Each row is a point on a landscape with many valleys, with its height.
A ball rolls from a point to the lowest of its 4 nearest points, and stops where none of them is lower. Distance is the straight distance between rows; heights are no part of it.
J111: [ 12  21 -17  -4   5 -23   9   6]  h=410
J825: [ 16   1   7   1  12  35 -16   1]  h=378
J540: [ -4  -1   6 -20 -41  29  -3 -24]  h=267
J67: [  7  16 -27 -11  49 -43 -10  33]  h=173
J498: [-19   9  -7  27 -71  14  27 -26]  h=297
J294: [-17  24 -14  48 -20  16  21 -18]  h=352
J220: [-17 -12  14 -16 -93   4  26 -31]  h=324
J384: [-33   5 -53  22  11 -72  12  38]  h=414
J245: [-14  18 -37  44  14 -46  16  12]  h=157
J893: [-19 -41  41  -2   5  44 -28 -11]  h=766
J673: [ 23  21  -5  -3  38   8 -11   7]  h=358
J165: [ 45  11  12 -54  41  17 -26  13]  h=572
J922: [-41 -57  57  22  36  61 -13   5]  h=804
J133: [ 19 -12  25 -44   8  42 -36  -5]  h=652
J756: [ 38  17  -7 -37  -6 -30  21   8]  h=446
J827: [ 16  10   3  21  48  19 -13  14]  h=203
J58: [ -9  -1 -41  10 -20 -80  35  20]  h=322
J989: [ 19  15   1 -23 -10   9  -6  -6]  h=281
J259: [-36 -50  51 -23 -16  27 -23 -46]  h=151
J400: [-27  -4   9  13 -69  29   5 -37]  h=254
J9: [  9  -7  22  22  63  51 -28  28]  h=449
J774: [ 26  11 -10 -28 -34  -7  21  -7]  h=315
J537: [ 13  12 -43 -19  16 -68   9  26]  h=487
J189: [  1  23  -5  -1 -22   5   4  -2]  h=303
J463: [ 0 -2  4  8 -2 39 -7 -7]  h=343
J445: [ 29  -8  21 -36  25  31 -29   4]  h=607
J792: [-15 -30  31  17  23  62 -18   0]  h=714
J124: [ 30  -7 -31 -34 -19 -76  38  18]  h=232
J874: [-19 -12  18  38   6  52 -16  -7]  h=590
J149: [ -8   8 -39  10   7 -69  23  22]  h=420
J216: [ 23  10 -16  -3 -32 -53  36   8]  h=93
J240: [-11  23 -24  26   9 -41  18   9]  h=329
J676: [ 29 -12 -27 -23 -41 -76  41  16]  h=178
J978: [-25 -15  15   0 -45  32  -8 -27]  h=263
J634: [ -8  -6   7  -5 -26  31 -12 -27]  h=312
J169: [  2   2   1 -27 -63   4  19 -13]  h=295
J581: [ 18  -6  19 -51 -22  22 -11 -19]  h=346
J703: [ 37  17 -14 -38  18 -30  -4  22]  h=447
J627: [ -7  -4 -49  -9   9 -83   4  41]  h=399
J299: [  8  -3 -11  -7 -85 -10  42 -20]  h=285
J290: [-23  23 -35  35  -1 -48  22   2]  h=296
J843: [-35  -6   7  54 -16  50  -7 -14]  h=653
J626: [ 17 -10 -40 -15 -14 -90  31  23]  h=132
J971: [-28 -14  17  -6 -63  25  -2 -40]  h=215
J484: [ 34  19   1 -23  43   9 -14  12]  h=454
J375: [ 3  7 -2 -4 -7 19 -9 -3]  h=131
J503: [ -4  20 -29   8  58 -54  -9  28]  h=112
J694: [ -1   2  14  44  55  48 -14  13]  h=365
J814: [-28 -68  73 -36  12  22 -33 -46]  h=287
J49: [ -2  26 -27  23 -22 -36  36   1]  h=336
J977: [-11   0  -1  -9 -68   5  19 -27]  h=309
J504: [-13  11  -7  35 -41  26  14 -29]  h=332
J571: [ -3  31 -19  30  30  -6   0   6]  h=156
J78: [  5  32 -17  19  51 -11   4   9]  h=40
J273: [ 29  22 -20 -29  50 -31  -3  17]  h=298
J360: [-46 -56  50  25   0  44 -23 -34]  h=768
J178: [-32 -29  34 -31 -59  14 -12 -41]  h=166
J706: [ 13  26 -14   8  28 -14   3   6]  h=236
J468: [-4  3 12 41 29 49 -7  1]  h=471
J629: [-28 -44  38  48  40  71 -22  16]  h=688
J685: [-30 -16  22  31 -16  51 -16 -21]  h=661
J25: [ -5  20 -16  19 -43 -10  28 -15]  h=344
J800: [  8  -3  19  10  36  48 -24  14]  h=553
J500: [-22 -26 -57   0  -8 -91   0  55]  h=477
J429: [-23  26 -17  57 -39  -1  32 -12]  h=375
J222: [ 27  17 -11 -12  69  -6 -20  27]  h=385
J247: [ 45  15   7 -35  61  10 -20  24]  h=457
J376: [-21 -55  57 -36  -4  23 -35 -35]  h=243
J510: [-16  18 -42   9  25 -61   0  28]  h=255
J783: [ -9 -21  33 -26 -13  40 -27 -25]  h=684
J194: [ 26   7 -16 -21 -68 -41  53  -6]  h=244
J620: [  2  15 -23  15 -36 -46  45  -1]  h=234
J633: [ 18  -2  17  -6  33  37 -29   9]  h=470
J841: [ 15  24 -17 -19  -4 -41  20   9]  h=323
J367: [-17  26 -12  51   8  12   3   4]  h=284
J267: [-18  26 -27  46 -16 -45  39  -7]  h=345
J479: [ -6 -34  40  25  44  63 -21  17]  h=585
J845: [ -6  25 -22  24  58 -36  -7  26]  h=134
J983: [  4 -28  32 -18  13  49 -28  -8]  h=711
J678: [  9  14  -3   0 -41   2  18 -13]  h=311
J557: [ 19   9   6  16 100  12 -24  39]  h=406
J99: [ 36 -12  28 -56  27  32 -42   8]  h=676
J284: [-46 -68  74  -3  13  28 -20 -32]  h=558
J668: [ 10   4   4 -24 -47  10   8 -18]  h=286
J219: [ 24  19  -6 -18  21 -11  -8  11]  h=469
J291: [ 42  20  11 -59  14   4 -11   7]  h=677

Where does a ball stop that starts at each point below?
J99 | J827
J220 | J259
J445 | J827
J783 | J375
J978 | J259
J294 | J78
J498 | J259
J500 | J626
J149 | J78
J222 | J78
J111 | J78
J922 | J827

For each start below, name every point that the ball comes to, in order.
J703 | J273, J67, J503, J78
J893 | J783, J634, J375
J49 | J620, J216
